Each row is a point on a landscape with many valleys, with its height.
A ball rolls from a point to the lowest of its 6 nearest points, and stops where none of them is lower. Distance is the straight distance between rows; heights are no part of it.
k_814: [ 50  20  -1  47 -45 -10  14   8 -26  32]  (h 429)
k_196: [-49 -39  -4 -18  35   3  10  17  21 -19]  (h 658)
k_410: [ 52  17  18  76 -51  11  34  -1  -7 -10]  (h 321)
k_333: [ -4   9 -28  23   5 -18 -20   9 -16 -71]  (h 225)
k_655: [  5  19 -20  23  -5 -17 -22   7 -15 -64]  (h 267)
k_331: [ -6  28  -5  41  -8 -18 -21  -5  -7 -84]  (h 191)
k_988: [-42 -30  28 -36  29   8  39 -23  30  36]  (h 203)
k_2: [-71 -21  49 -28  37   7  43 -21  24  15]  (h 545)
k_43: [ 26  31  28  71 -40  -2  13   4 -11 -35]  (h 474)
k_406: [ 32  19 -16  -7 -13  -7 -32  10 -14  28]  (h 750)
k_833: [-25  -2 -31  29  21 -18  -9  12  -2 -86]  (h 245)
k_863: [ 18   0  -6 -61  19  27   0 -27  18  79]  (h 137)
k_921: [ -6 -23  -6 -51  19  21  -5 -11  17  37]  (h 216)
k_686: [ 69   2  22  75 -48  29  38  -7   5  -5]  (h 184)
k_698: [ 60  15   8  63 -48   3  36   1 -16  22]  (h 380)
k_624: [ 18   7 -20 -15   5 -13 -30  15  -7   1]  (h 467)
k_364: [-51 -34  31 -29  34  14  23  -7  31  11]  (h 595)
k_42: [ -1 -15  -3 -57  17  33  10 -28  26  50]  (h 236)
k_956: [-17 -19  11 -53  28  26  29 -34  25  51]  (h 295)
k_211: [ -23   12  -20   44    3  -20  -17   -1  -10 -103]  (h 73)
k_10: [-33 -29 -13 -22  34   6  -1  16  10 -21]  (h 469)
k_981: [ 40  26   2  47 -46 -16   6  10 -27   9]  (h 377)
k_360: [ 74  -4  22  73 -49  27  39  -6   4  12]  (h 340)
k_473: [ 29  20 -12 -48 -10  11 -33  -3   3  79]  (h 648)
k_672: [ 16  36   2  47 -24 -25 -12  -3 -26 -43]  (h 347)
k_471: [-41 -29   4 -36  36  15  11   6  21  10]  (h 293)
k_753: [  9 -10 -16 -51   8  23  -9 -14  16  52]  (h 179)
k_760: [ 38  20  -8  13 -35 -18 -12  14 -24  32]  (h 636)
k_536: [-36 -28 -14  -6  32   1   3  22  12 -37]  (h 583)
k_495: [-61 -44  -4  -6  43   3   6  15  10 -38]  (h 212)
k_691: [ 38  21 -11   4 -28 -17 -14  18 -25  54]  (h 850)
k_291: [ 41  26 -16 -18 -28  -4 -28  16 -21  74]  (h 945)
k_582: [  2 -10 -23 -35  15   8 -26   2   0  10]  (h 275)
k_349: [ 16   6 -13 -53   0  13 -27  -8   1  56]  (h 331)
k_401: [  5  26  -5  45 -13 -16 -18  -1 -18 -74]  (h 227)
k_151: [-38 -43  -7 -21  29  12  10  16  24 -17]  (h 598)
k_993: [ 14  39  10  62 -36  -3  -3   2 -13 -51]  (h 412)
k_453: [ 30  25 -15 -13 -21 -14 -34   9 -20  38]  (h 874)
k_811: [ 17  -5 -16 -48   7   9 -27   2   5  39]  (h 282)
k_600: [  6  10 -17   9   5 -15 -20  11 -11 -46]  (h 307)
k_706: [-13 -25 -19 -29  23   5 -16  11   6 -10]  (h 338)
k_450: [ 36  18 -12 -26 -23   4 -35   2  -8  64]  (h 838)
k_486: [-30 -33  21 -41  28  16  34 -28  25  41]  (h 260)
k_938: [-59 -17  51 -33  26   6  50 -34  24  34]  (h 442)
k_89: [-66 -38  25 -16  38   9  22  11  21  -6]  (h 676)
k_459: [ -2  -6 -24 -23  13  -2 -19  13  -5  -9]  (h 342)
k_299: [-19 -30   1 -44  23  17  13 -12  24  26]  (h 231)
k_57: [ 23  23 -15   5 -17 -19 -24   4 -28  -4]  (h 620)
k_400: [-70 -21  45 -22  30   6  33  -5  24  10]  (h 183)
k_535: [ 24  31   2  52 -33 -19  -7   4 -21 -33]  (h 128)
k_848: [ 23  23 -10  15 -18 -26 -18   9 -25 -27]  (h 489)
k_576: [ 16  34   0  48 -21 -23 -17  -7 -18 -62]  (h 289)
k_24: [-71 -12  68 -27  29 -11  31 -29  20  17]  (h 513)
k_696: [ 42  23  11  59 -49 -11  20   6 -21   4]  (h 355)
k_48: [-35 -20 -29   1  35 -12 -10  14  -1 -65]  (h 419)

Where does a ball stop that starts at each point below?
k_406: k_863
k_450: k_863
k_706: k_863
k_401: k_211
k_459: k_863
k_291: k_535
k_814: k_686
k_655: k_211
k_453: k_211

Call two points neighbours if one is among the 6 nearest of the other. Go from one point of each pair to the other, from neighbour to neighbour, staying as low as possible. Name the highest point that can't be avoided.
k_686 / k_400: k_696
k_495 / k_686: k_48
k_535 / k_211: k_576
k_400 / k_863: k_299
k_211 / k_400: k_459
